A landscape with many valleys, sampled at points; each row gives a point and its height.
A ball rolls from a point to the lowest of its 2 nearest points, and stops where none of them is lower. Distance is the straight distance between rows; heights are no part of it.
Q763 (h 615): [ -3 -10  -3 -18  10  -3 -17 -14   2 -22  -9   2   3  -1  16   1 -16  19
   4   2 -17   6  14   6  -4  -9  18  -1  -7  -4  10 -29 -14   8  14 -16
  -4   2 -10  20   3   1   6  -1  16  -4 -22  -3  -8 -23 -14   2  -3   4
   9 -13   7   7]
Q603 (h 356): [-17   5  14   1  10  -8  -2  -7  -3  18   1   1  -3  -2   4  12   7   5
 -13   9  -5  12   7  -6 -16  19  -8  -5 -13   6 -18  -4   0   8 -13  13
 -13  14   3   2  -5 -21   5  22 -27   6  -9   4   7  11  16  -5   1   1
 -11  11  -2   3]
Q201 (h 658): [ -1 -20  16  12  14  -1  -8 -14   6  -8   1  -6  -6 -16  -1 -14 -21 -25
  -6   1   5   9  -6   4   6   8   6   5   0   4  -1 -23  -9   2   5   8
  -6  16   2  13  -2   2   5   3   4  11 -24   8   5  -7  -4  -1  -6  15
  -7 -15   0   0]
Q912 (h 449): [ -3  -9  25   6  10   3  -1 -10   4 -11   6 -20 -10 -14 -13  -1 -19   5
 -14  -5   3  -6  -7  15  -6 -15  -2  17  18  23   6   0  11   1  13 -12
 -14   3  13 -19  17  -9 -21 -20  15  -1   9   1  -4  -4  -5   6 -13   4
  13  -7  -3   3]
Q694 (h 557): [  5  -8  21  -2  10   4  -6 -14   9 -11   1 -15  -6  -9 -13   0 -23  13
 -14  -9  -6 -15   7  12   1 -18   6   9  17  24  12  -7   6  -5   9 -17
 -13   7   3 -12  20 -13 -18 -19  24  -5  -1  -1 -15  -7 -10   8  -8   4
  20  -4  -9  11]
Q722 (h 874): [ 15   5 -23 -13 -14   2   8  -7  19  -8   0   7  -4   7  13 -11   4  -1
  10  -7  -8   1   8 -16  10   3  11 -18 -14 -13   0 -16  -5  -1   7   0
  16  -3 -13  29 -11  12  19   6   0  -3 -19   3   6  -2  -8  -3   7   6
   0  -1  -4  -8]
Q842 (h 817): [ -1 -25   7  10   5 -10  -4 -13  25  -9  -2  10  14 -10  10   9 -20 -21
   1   8  -4  16  -4   4   5  24  11  -1 -17 -11  -9 -29 -18   6  -4  14
  -2  15 -21  25 -14   2  25  35  -8   2 -31  12  20   1  -9   7   8   8
 -18  -6   7   9]
Q228 (h 495): [  0   2  16 -13   4  -1 -16  -7   6 -19   0   4  -4   8   5   3   2  19
   1  -4 -11   7  -8  -3   2  -5  14   2 -11  -6  13 -30  -1  14  10   2
  -1  -9   4  22   4  -5  12 -13  -8   1 -16  -1  10 -13  -4 -12 -11   8
  -4 -19  -2  -9]
Q858 (h 698): [  8  13 -16  -5 -12  15  -2  -2   1   9  -3  -3  -3   6 -18   6  10  18
   5 -11   7 -26  17 -21  -1 -14  -2  -7  11   1  18  19   7  -6  -1 -18
   4  -7  -2 -17  12   0  -5 -23  17 -21  27 -17 -14   7  -9  21  17 -11
  23   4   1  19]
Q572 (h 656): [ 14  -8  -9 -10   4  10   7  -6   9 -18  -3  -4  -6  -5   0 -15 -20  -3
  -1  -9  -8 -11  11  -2   5  -7   8   1   7  -3   9 -18  -4  -3   9 -11
   5  10  -6  18   5   6  -5  -2  23  -5 -19   1 -14 -13  -7   4  -4   3
  15  -8 -10   1]
Q343 (h 691): [ 18  14   7 -26  -6  13  -3   7  -5 -18  -5   5   2  11  -7  -2   7  26
   9  -8  -1  -3  -2 -10  10 -12   1   3   5  -6  22   7  18  -1  18  -2
   4 -18  11   4   8 -11  -3 -22  -2   1   4  -5   2  -7   5 -10  -5   1
  13 -17  -7 -12]
Q929 (h 737): [  5 -18   5  24  17  11   3  -1   7  -8  10   1  -8  -8  -4 -25 -14 -45
  -1   0   8  19 -14  10  15   4  12  13  -1   3  -2 -20  -2   3   6  27
   5  14  12  -1   7  12   9  -4 -14  21 -23   9   7   2 -14 -22 -20   8
 -19 -18   3   1]
Q699 (h 370): [ 13  17 -11  10 -21   2  15  24  -6 -12  -8  -2   1  14 -16  -1 -11   5
   5   5   2 -15  -4   0  11 -15   5  11  31   1   3  15   6  -9   0  -2
  14 -14  21 -16   7  13 -18 -21   4   4  26 -11 -13   0   2   1  -7   1
   8  -3  -6 -11]
Q157 (h 40): [ -4   3   2 -10  -3   1  -5  -1  -9  12   1   0  -4   1   6   4  21  11
  -1  -7   7  -1   2  -8  -6   4  -8 -10  -9  -2  -1  13   8   1  -3 -11
 -15  -3  -4  -4 -10 -17  -2  -4  -5  -9   4  -1  10   4  15   5  10   4
   2   6  -2  -5]
Q382 (h 641): [ 11  15 -22  -3 -13  12   4   2  -3   5  -5  -2  -3   8 -14  -1   0  11
   1 -10   3 -27  17 -23   5 -12   8  -5  16  -7  11  14   8  -6   1 -14
  13  -2   1  -8   7  10  -8 -20   9 -16  22 -10 -17   6  -7  15  13  -9
  23   4  -6   9]
Q29 (h 306): [  8   6   2   0 -10   6   8  18 -13  -3   1  -4  -1   7  -5   3   5  13
   4   0   3  -4 -19   9  -1 -13 -13  14  12  11   6  28  14  -3  -1  -6
  -6 -18  17 -19   4   0 -18 -13  -2  -2  20 -10  -2   0  15   2  -4  -5
   2  -2   1 -12]
Q55 (h 372): [ -7   4 -19 -30 -16  -3 -11 -13  17   6   0   6  14   0   8   9  28  10
  19  10   4  -2  14 -15   9   8   0 -37 -15 -24   7  -7 -12  -3  10  -9
   8 -11 -27  16 -13  -3  10   2  10  -9   3   2   5  -6  -9  -2  20   3
   4  10   7  15]
Q751 (h 485): [ -6   2  20  -1  16   8   6  10 -19   5  10 -14   4   3   5  12   6  27
  -6   2   2   3 -13   0 -22 -11 -22   9   7  29   6  26  10   0  -7 -12
 -15  -8  20 -19   2  -8 -20  -8  -9  -1  17  -5  -1  -1  10   9  -7  -6
  -2  -3   2   5]
Q482 (h 229): [ -1  11  -3 -10 -13   6   7  17 -12  15   1   4  -2  18  12   9  42  21
  12  -7   3  -1  -7 -12  -3   5 -14 -12  -6  -4   5  30  15  -1 -11  -4
  -7 -16   2 -13  -7 -17  -4  -4 -10  -8  16 -11   7   7  23  -7   8  -7
  -2   0   4   0]
Q448 (h 589): [-11   1  13  11  13  -1  12   8 -16   7  15 -12   0  -6   3   3  -5   6
  -9   6   7   6 -16   7 -15  -8 -23  13   7  26  -6  21   6  -4  -7  -7
 -14  -4  16 -22   5   8 -14  -6  -2   6  16  -3  -1  -1   7  12 -14 -10
  -8   8   3   1]
Q900 (h 858): [  5  -3 -25 -27  -7   0  -1  -9  20  -8   1   8   6   5  24   0   8  14
  13   5 -15   8   9  -8   7  -5  15 -20 -18 -16   6 -24 -14   5  10  -9
  11 -11 -17  30  -6   9  22   0   3  -3 -18  -5   3 -10 -13  -4   6   1
   4   1   8   3]
Q664 (h 772): [ 15  -7 -10  23   3   7  14   6  13 -17   5   7 -16   2  -4 -28  -3 -39
  -2   0   3  10 -11   6  16   2  16  14   0  -5  -2 -14  -2  -4   0  30
  17   4  15   8   1  20  10  -1 -12  17 -22   9   6   3 -12 -22 -19   8
 -20 -18   1  -1]
Q691 (h 37): [ -5   3  -6  25 -14  -8  12  10  -4   3   4  -1  -4  -5 -10  -7 -12 -16
  -1   8  13  -2 -13  14   1  -8  -6  14  14   7 -14  12   0 -12  -6   3
  -2  -7  14 -19   3  19  -6 -12  10  11  14   0  -4   2   4   7 -11  -1
  -5  10   0 -14]
Q765 (h 447): [-20 -14  24  21  23  -1   3 -10  -8   5  13 -22  -8 -27  -1  -8 -19 -13
 -12   2   7   6 -15  14 -13  -6 -12  20  13  20 -11  -1   0   1   7   0
 -14  16  12 -16  11  -3 -10  -7   3  11   8   7   3  -4  -4   3 -19   0
   2   0   0   2]
Q596 (h 840): [ 25   5 -26   5 -15   0  20   2  20 -14   0   5 -17  10   7 -21   6 -15
   5 -11 -14   0   2 -14  10   1  18  -5  -7 -15  -8 -13  -2  -3   1  14
  21   0  -2  27 -12  20  22  10  -4   1 -22   4   8   4  -8 -12   0   8
  -4 -11  -5 -14]
Q964 (h 116): [-19  14  22   9  20  -3   6   5  -9  23   0   2  16   9  -3  23  14   8
  -3   7  -3  14  -2   4 -14  13 -24  -5  -4  33  -3  23   6   5 -23  23
  -5 -10  16 -19   3 -11  -1  20 -23   9   6 -13   5  11  16  -8  -3 -10
 -26  14   6   6]
Q639 (h 635): [ 18  16  -4 -31  -4  14   3   3   1 -19   1   6   2  13   0  -6   9  27
   8 -12  -7  -3   5 -17   8 -14   8  -3  -1 -15  20 -10   9   1  18  -5
  10 -18   4  20  12  -4   6 -22   2   1  -2  -9  -3  -8  -2 -11  -7  -3
  11 -13  -6  -8]
Q134 (h 709): [ -9   0  -1  23  -1 -14  10  12   5  24   4  14   1 -14   1  -4   1 -46
  -9   6   4   9  -7  19   5  17 -12  14 -17  -7 -25  12  -1   5 -20  29
  12  15   3  -5   4  12  15  33 -13  17 -10   4  -3  18  -1 -10 -13 -16
 -15  17  -3  -2]
Q735 (h 542): [ -4  10   9   7   5 -10   6  14  -1  11   2  14  -4   3   0  -4  10 -22
 -11   4  -4  13 -10   8   1  18 -10  14 -10  -1  -9   7   8  12  -8  23
   1   8  13   2   5  -4   4  30 -22  11  -9   1   7  17  11 -24 -10 -11
 -20   9  -2  -3]
Q715 (h 751): [ -3  -3  -3  24  -6 -12   2   6  10  16   2  12  -4 -10  -5 -17  -1 -39
  -6   4   7   9 -10  11  10  14  -2  14 -10  -5 -17   7  -1   2  -9  23
   7  16   0  -4  -3  11  12  20  -8  12 -17  10   9  14   3  -8  -8  -5
 -14   5   0  -6]
Q456 (h 583): [ 12  20 -26  -8 -16   8   4   7  -7   4  -9  -3  -1  10  -9  -7  12  11
   8  -9   1 -19  16 -29   9  -6   9 -14  12 -16   9  15  10  -2   5  -6
  19 -10  -1  -1  -2  11  -3 -18   4 -10  18 -10 -12   7  -2   6  15  -8
  19   1  -8   1]
Q570 (h 704): [  1 -28  12  23  19   6  -3 -11  10  -3   7  -4  -6 -18   1 -21 -22 -45
  -1   1   8  17 -10   7  10  10   9   9  -3   3  -4 -25  -7   2   2  21
  -1  21   3   7   3   8  13   3  -5  20 -28   9   8  -1 -11  -9 -13  13
 -14 -18   4   5]
Q947 (h 540): [-18 -18  24  21  26   6  -4  -9  -8   8  10 -19  -5 -25  -1 -13 -17 -27
  -4   2   5  13 -17  13  -5   3  -6  19   9  13 -15 -15  -4   4   6  15
 -12  25  11 -10  16  -5  -1   0 -11  19  -2   7   7  -3  -3 -16 -21   2
  -4  -6  -1   1]
Q75 (h 812): [  1   5  -2 -27   0   4 -16 -11  -2   1  -9   3   7   2   0   7  10  21
   5  -7   1  -7  19  -6   1  -7   3 -13  -6  -6  15  -2   1   1  14 -18
  -7  -8 -11   5   7 -16   1 -16  19 -10   4  -5  -9  -5  -7   6  13   2
  16   3   0   8]
Q222 (h 811): [ -4   2   7 -23  -2  -2 -20 -10  -1  -1  -5   4   6   3   8   6   9  20
   4  -4  -2   2  11  -3   0  -2   7 -12 -14  -8   8 -14   0   9  12 -14
  -9  -7 -10  11   0 -12   5 -13   5  -4  -5   0   1  -8  -1   2   8   8
   6  -2  -1  -4]
Q612 (h 350): [ -3  -1   8  -8  11   7   2   6 -11   7   9 -13  -4   3   1  11  16  25
  -3  -8   8  -3   5  -4 -24 -10 -21   0  -1  21   6  24  13   1  -9 -24
 -19  -7   8 -21   1 -12 -14 -14   5 -14  21  -7  -2   3   7  20   4  -7
   7  -3   3   9]
Q405 (h 782): [ -4 -19  21   2  16  -5 -18 -24   0  -8  -6 -10   1 -13  -4   4 -25   8
  -8  -1  -2  -6   7  21 -14  -6   5   5   4  15   2 -13 -10  -1   9 -19
 -16  12  -9   1   5 -13 -10   3  19  -6  -7  11  -9 -12  -9  11   6  12
  11  -1   0  10]
Q14 (h 519): [-10 -10  -2   0   1  -7   2  -9   8  16   7  10   8  -8   5  14   8 -11
  -8   8   6   8   4  -2  -5  22 -11 -11 -18 -11 -21  -2  -8   1 -13   7
  -6  20 -27   5 -22 -15  10  34 -19  -8 -13  14  18  14   8   6  17   7
  -8  14   3   5]
Q125 (h 150): [  1  12   2 -15 -14   1  -2   9  -2  10   2  10  -2  15  10   4  32  14
   9  -7   4   3  -3 -11   3   7  -3 -13 -13 -12   4  10  16   7   3  -2
  -8  -9  -1  -2  -7 -15   4  -5 -15  -6   1  -2  15   8  19 -11   8  -1
  -2   2  -3  -5]
Q928 (h 816): [  1 -21   4  12   2  -8  -2 -10  21   1   2   9  10 -14   1  -1 -16 -29
  -2   5   6  12  -3   2   8  22   3   1 -14  -9 -13 -11 -10  -1  -4  16
   2  20 -20  18 -15   0  19  32  -6   2 -29  17  20   9  -2   7   9   8
 -13  -1   4   2]
Q117 (h 258): [-21  11  14   6  19  -7   5  -4  -8  23   1   0   4   1   1  17  13   7
 -12   9  -1  12  11  -5 -18  17 -16 -11  -9  19 -13  16   1   4 -22  15
 -12   5   8 -14  -5 -17   4  22 -25   6  -4  -4   8  11  17  -1   2  -3
 -16  14   3   6]
Q718 (h 606): [-15  12  10  11  15 -12  11   6  -3  24   3  11   3  -5   3   8   7 -22
 -14   6  -2  13   1  10  -2  19 -17   3 -11  11 -18  17   5   5 -23  28
   3   6  10  -8   3  -2  10  32 -20  13  -7  -3  -1  19   9 -13  -9 -16
 -19  20   2   3]
Q67 (h 454): [-12  -8   6   4   7 -14  -2 -11   7  18   3   7   1 -11   3  12  -4 -13
 -13  15  -3  18   8   0 -13  26 -10  -2 -20  -3 -24 -11  -3  10 -12  18
  -5  25 -11  10  -9 -17  14  39 -25   6 -18  11   9  17   7  -1   6   4
 -10   9   2   6]
Q88 (h 543): [ -6   3   7 -21   6  -1 -17  -8   8 -18  -1   3   3   8  14   5   6  32
   2  -4 -22   8   1   0  -2 -13  19   1 -13 -11  16 -33  -8  14  12  -4
   0 -17  -3  23   5  -1  16 -18  -2   2 -16  -6   2 -16  -7 -11 -10   4
   4 -19   8  -5]
Q497 (h 703): [ -7 -19  -8 -14   7  -2  -7 -12   5 -19  -7   1  21  -8  14  10 -21   3
  10   5  -4   7  19   8   1   1  20 -15  -3 -10  -4 -18 -18  -7   9 -16
  -8   7 -27  18  -9  -1  -1  20  17 -22 -18  13  -5 -16 -17   8  16  -5
   0   0  13  18]
Q853 (h 586): [ 16  -7 -19   2  -6  13  12  -1   9  -9   0  -6  -8  -3  -9 -16 -25  -7
  -4 -10  -7 -24  10  -5   5  -9  11   6  18  -7   7 -13   0  -4   5 -12
  14  16  -5   7   5  15 -14  -6  22  -6  -3   2 -18  -4  -8  10  -3  -3
  24  -3 -13   3]
Q879 (h 195): [ -4  -1   1  14  -4  -3   5   3  -3   1   4  -4  -8  -9 -10 -12  -9 -13
  -7   2  10  -1 -12  10   7  -4  -3  11  10   6  -5  13   5  -6  -1   3
  -6  -1  10 -11   0   8  -8  -9   5   5   2   5   3   2   8   3  -8   0
  -2   2   0 -15]
Q632 (h 657): [-16   5   6  22  11 -12  12   7  -4  28   9   6   2 -11   2   6  -3 -31
 -11   8   2  11  -6  16   0  13 -19   5 -12  11 -23  16  -1  -2 -26  27
   5  10   6 -14   6   9  14  26 -14  17  -3   0  -4  11   1  -2 -17 -22
 -16  24  -1   2]
Q126 (h 316): [-10 -16  28  13  19   7  -2 -15   0 -13   8 -23 -10 -23  -7 -11 -23 -13
 -11  -2   5   1 -14  16  -1  -6   0  19  21  18   1 -12   5   3  19  -1
 -10   9  13 -16  16  -7 -19 -19   9  10   3   5  -2  -7  -9  -6 -18  10
   6 -11  -2   5]
Q592 (h 232): [  5  13  -8  22 -21  -6  18  22  -6  -9  -3   0   1   8 -13  -4 -14 -10
   3  10   8  -9  -8   9   8 -12   0  12  29   4  -9   6  -1 -14  -3   6
  10 -13  20 -17   5  19 -13 -19  11  12  24  -7  -9   0  -1   0 -14   5
  -1   4  -5 -14]
Q875 (h 917): [-25  -8   6 -20  -1  -4 -27 -17  -6  15  -2  -1   6  -3  13  27  24  27
   8   8 -11   1  12  -1 -23   9  -5 -18 -19 -19   1 -13 -13   7  -2 -18
 -15   2 -27  -1  -8 -17   2   4  -3  -6  13   8   1 -11   3   3  14   5
   5   7   6  13]
Q562 (h 594): [ -8 -13  18  17  15   0  -5  -4  -3   2   7 -10  -8 -17  -6 -17 -12 -26
  -7   1   7  11 -18  10   5   3  -2  15   6   7  -5  -9   0   3   7  13
  -9  16  10  -3   7   0  -2  -2  -6  14  -9   7   9  -2   1 -13 -17   5
  -8  -8  -1  -4]
Q551 (h 274): [ -4  13  14   6   8   1  11  15 -11  19   1   8   5  13   7  13  12  -1
  -7   6  -8   8 -20   8  -2   8 -21   9  -1  19  -1  23   6  -2 -18  23
   4 -10  16 -10   3  -3  -6  20 -22  12  10 -11   0  10  17 -13 -10 -15
 -22  16   0   0]
Q423 (h 763): [  9  11  -2 -22  -2  15  -6  -6   0   3  -6   1   4   4 -10   4   7  23
   0 -16   1 -17  18 -13   4 -16   2  -5   5   0  20   9   9  -4  11 -18
  -4  -9  -2  -5  16 -14  -5 -26  18 -14  13 -12 -15   2  -6   8  10  -7
  22   0  -5  13]
Q687 (h 866): [-10 -12  13 -10  13  -1 -22 -21 -11   5  -5  -5   2  -5   2  18   3  25
  -2  -1  -3  -4  12  11 -29  -4  -2  -5  -9   3   1  -5  -9   1   2 -28
 -20   4 -17  -5   1 -23  -6   1  10 -13   9  10  -6  -9  -4  13  14   8
   9   5   1  13]
Q360 (h 401): [ 16   8 -31  16 -20  -5  14  20 -11   2   1  -1  -6  17  -9  -4 -15  -2
  -7   2  -1 -29  15 -20   5 -13  15  -3  30 -12  -4   6  -1  -7   0 -14
  22  13   3  -7   1  21  -9 -17   8  -4  27  -7 -16   9 -11  16   6  -3
  19   5  -8  -1]
Q271 (h 309): [ -2  11 -25 -19 -16   4  -1 -12   9   6  -4  -2  11  -3  -6   4  25   1
  17   2   8 -14  16 -25   7   7  -2 -34  -1 -21   6   9  -7  -9   5  -6
  15  -9 -25  11 -15  -1   2   5  15 -20  12   1   0   1 -12   4  26  -1
  13  14   4  14]
Q849 (h 835): [ -6   0  -8 -27  -4  -4 -18 -10   9  -2  -3   8   9   5  17   7  11  20
   9   2  -8   7  12  -5   4  -2  12 -20 -19 -14  11 -21  -9   9  12 -11
   0  -9 -17  17  -5  -1  13  -8   4  -2 -10   0   3 -12  -6   0   9   5
   3   0   7   2]
Q532 (h 493): [ 14   7 -25   9 -14   5  15  13  -1  -4  -2  -5  -9   8 -12 -12 -18  -2
  -6  -5  -5 -25  11 -13   7 -12  14   4  26 -11   1  -1   4  -4   4  -9
  20  10   6  -2   3  20 -13 -16  11  -2  14  -2 -17   3  -6   9  -3  -4
  20  -3 -13  -5]
Q828 (h 171): [  0   4   4  -4  -3   3   2   8 -12   5   2  -5  -3   2  -1   0  13  11
  -2  -6   7  -2  -8   0  -3  -5  -8   2   2   6   2  22  12   0  -3  -9
 -14 -10   8 -11  -2  -9 -10 -10  -4  -7   9  -3   6   4  16   3   3  -3
   1   2  -2 -11]
Q373 (h 221): [  1  14 -33  -2 -20   0   3  -3  -2   7  -5  -6   0   2 -13   2  22  -3
  14  -1  10 -19  15 -26   7   8   0 -27   8 -15   2  21  -2  -6  -6  -3
  20  -6 -18  -6 -17   9   3   0   6 -18  23  -4   1  10  -7  13  28  -4
  13  14   6   2]
Q295 (h 124): [  5  12 -35  10 -21  -9   7   8  -8   6  -6  -1  -1   7 -13   2  11  -7
  11   4  11 -17  15 -18   6   4   3 -19  14 -10  -8  21  -3  -7 -15  -3
  20  -4 -10 -16 -14  18   2  -4   4 -11  25  -6  -2  13  -3  17  26  -1
   6  16   7  -8]
Q399 (h 291): [  0   8  -4  -5  -9  10  10  21 -17  12   6   0   2  18  10  12  35  24
  11  -6   4  -1 -12  -8  -9  -2 -22  -5   0  10   8  36  10  -4 -19  -6
  -5 -21   7 -19  -4  -8 -13  -5  -6  -9  23 -15  -2   4  19   3   4 -10
  -5  -2   8  -1]
Q454 (h 895): [-12  -5   7 -20   4  -1 -18 -13 -10  10  -2  -3   2  -2   6  20  23  23
   4  -3   0  -5  14  -3 -20   0  -7 -15 -14  -8   5   1  -5   1   1 -24
 -18  -3 -17  -4  -4 -25   0  -5  11 -12  17   2   1  -6   0  11  16   7
  11   7   3  12]
Q388 (h 662): [  0 -17 -13 -20   9   0  -9 -10   5 -24  -8   3  11  -3  16   4 -25  12
  10   7 -14   5  18   7  -3 -10  18  -5  -6  -9   4 -23 -17  -2  15 -18
  -2  10 -19  20  -1   2   1  14  21 -13 -21   2  -7 -21 -17   5   5  -5
  10  -7  10  17]
Q794 (h 527): [ 14  25 -21  -5 -20   3   7  19  -8  -2 -13  -1   0  16  -8  -8  14  11
  12  -9   2 -11   7 -18  15  -4  10 -10  11 -11   6  17  13  -2   0   2
  17 -19   4  -5  -5   9  -3 -18  -5  -5  15  -7  -5   5   6  -5  10  -6
   7  -3  -6 -12]
Q251 (h 332): [  4   4   9   2  -1   0  -3   3   1  -7  -1  -1  -8   0  -8 -13  -2  -6
  -5  -3   5   3 -11   0  10   1   4   6   1   2   4   1   8   0   6   6
  -5  -1   9   3  -1  -1  -2  -5  -4   2 -11   5  10  -2   9  -9  -7   5
  -6  -9  -6 -15]
Q129 (h 786): [ -1 -13   0  17  -1  -9  -1  -4  14  13   4   9   2 -14  -3  -9  -9 -32
  -6   6   8  10  -6   4   7  18  -3   6 -13  -5 -15   2  -5  -1  -6  17
   2  22 -11   7 -12   2  15  26  -9   6 -24  15  16  12   4   3   4   4
 -10   5   2  -5]
Q316 (h 778): [ -3  -4  17 -11   6  -4 -19 -13  -3  -6  -6  -2   0  -4   2   2  -4  14
  -4  -5  -1   0   4   3  -4  -2   5  -2  -6   1   5 -15  -1   8  10 -13
 -14   0  -3  11   1 -12  -2  -8   6  -3  -9   4   0 -10   1   2   3  11
   4  -7  -4  -7]
Q363 (h 355): [  9  10 -12   2 -20   5  12  26 -15  10   0   2   4  23   3   9  27  18
  14  -3   6  -4 -18  -1  -5  -6 -17   2   4   6   1  32   9  -6 -18  -3
   4 -26   8 -19  -1   4 -14  -8  -4  -5  31 -19  -7   6  20   2   6  -7
  -8   1   4 -10]
Q584 (h 467): [  2   8   7  15  -1  -5   8  23   2   8  -2  20  -2   5  -1  -7  10 -38
  -3   2  -1   7 -21  21  10  15 -10  25  -9  -6  -8   5   5   7 -10  32
  16  -1  16  -2   6  11   3  27 -18  21   9  -2   2  15   4 -27 -17 -12
 -21  12  -8  -3]
Q693 (h 779): [ -6 -23  11   6   9  -9 -17 -17  11 -11  -8   2   9 -11   9   5 -22  -5
   2   7  -8  12  -3   8  -1  15  12  -1 -12  -5  -2 -33 -21   6   0   2
  -7  10 -17  23 -11   1  14  22   0   0 -26  10  10 -13  -7   7   6  11
 -10  -9   5   5]
Q63 (h 591): [  7  11  -3 -35  -1   5  -5  -1   5 -15   3   7   5  12  11   0  13  31
   6  -7 -14   4   6 -10   6 -15  13  -6 -11 -16  18 -24   0   7  16  -6
   6 -20  -1  25  11  -2  14 -24   3   2  -8  -9  -1 -10  -6 -10  -7  -1
   8 -12   3  -5]
Q515 (h 554): [-19  -7  17  19  16  -4  11   0 -10   5  21 -17  -5 -17   1   1 -19  -2
 -12   6  11   7 -11  11 -21 -10 -23  19  10  30  -9  10   5  -3   1 -10
 -16   7  13 -26  10   7 -11  -9   9   8  16   3  -1  -3  -4  17 -20 -10
   0   7   3   5]
Q107 (h 742): [-11 -26   4  -1  11  -7 -15 -15   5 -21 -10  -1  20 -12  14  11 -29   2
   8  10  -9  13   9  13  -5  10  21  -5  -6  -9  -5 -26 -22  -1   5  -9
 -11   8 -22  19 -14   5   6  26   7 -11 -25  15   5 -21 -12   9   8   1
  -7  -9  13  13]
Q788 (h 720): [  3 -10   7  -9  10   1  -8 -15   4 -13  -6  -4  -1  -8  -1  -3 -21   2
  -6  -5  -2  -7  11   7   3  -5   6  -1   5   7   9 -12  -5  -3   9 -14
  -7   8  -8  10   3  -7  -7  -3  22  -6 -15   5 -11 -11  -8   9   2  10
  12  -4  -3   2]
Q790 (h 270): [  9  11 -30  17 -19 -11  13  15  -9   1  -6   1  -1  10 -11  -2 -10 -10
   2   7   6 -16  16 -13   6  -5  10  -8  24  -6 -11  13  -3 -11 -11  -5
  20   2   3 -12  -7  24  -3 -11   7  -1  21  -4 -11  11  -5  17  12   2
   8  12   0 -14]
Q53 (h 803): [ 19   2 -13  12  -6   3  14   5  15 -20   3   5 -20   6  -3 -25   2 -23
  -1  -6  -4   4  -7  -5  13   1  16   5  -2  -7   0 -13   0  -4   1  21
  17   0  10  18  -5  17  11   3  -9   7 -24   7   7   0  -6 -18 -13   9
 -13 -19  -2  -9]
Q140 (h 826): [ -7 -21  15   0  16  -3 -20 -24  -4  -4  -4  -9   8  -9  -4  14 -18  14
  -3   0  -2  -3  11  23 -23  -7   4   0  -1  11  -2  -9 -14  -5   4 -25
 -20  12 -21  -3   0 -19  -9  12  17 -17   0  17  -8 -11 -10  16  15   8
   9   5   6  15]
Q686 (h 376): [  8  13   7   6  -5   1   7  24  -3  11  -5  17  -2  18   6   2  15 -12
  -4   5  -6   3 -28  13   5  10 -16  21  -5   4   1  17   9   1 -10  25
  11 -11  16  -5   1   3  -6  22 -20  16  13  -8   2  13  17 -21  -9 -11
 -19  13  -7  -6]
Q416 (h 420): [  7   0  14  -1   5   2  -6  -4   5 -20   3   2 -12   3  -4 -11  -3  -4
  -3  -2   0   7 -12  -3   9  -1   9   4  -3  -1  10 -19   2   5   9   9
   0  -1  10  17   3  -3   6  -7  -7   4 -19   2  12  -9  -1 -14 -14  11
 -11 -20  -5 -10]
Q223 (h 468): [ 15  20 -15   3 -21   1   8  24  -7  -7 -13   0   1  16 -11  -5   3   7
   9  -2   2 -11  -5  -4  15  -8   7   3  18  -3   4  18  10  -5  -4   4
  15 -19  13 -12  -1  11 -10 -16  -3   1  19  -7  -5   3  10  -5   3  -3
   3  -3  -6 -17]
Q289 (h 423): [ 15  10  -6   6 -23   3  12  27 -13   0  -3   1   6  22  -2   9   6  12
  12   4   3  -6 -27  11   0 -14 -18  15  11  12   1  23   6 -10  -8   1
   7 -27  18 -18   4  10 -18 -11  -1   7  34 -18  -9   2  16   2  -1   1
  -4   3  -2 -15]

Where does a ball stop that starts at each point below?
Q363 -> Q157
Q849 -> Q295
Q735 -> Q964
Q858 -> Q691
Q928 -> Q964
Q454 -> Q295
Q448 -> Q157
Q639 -> Q691
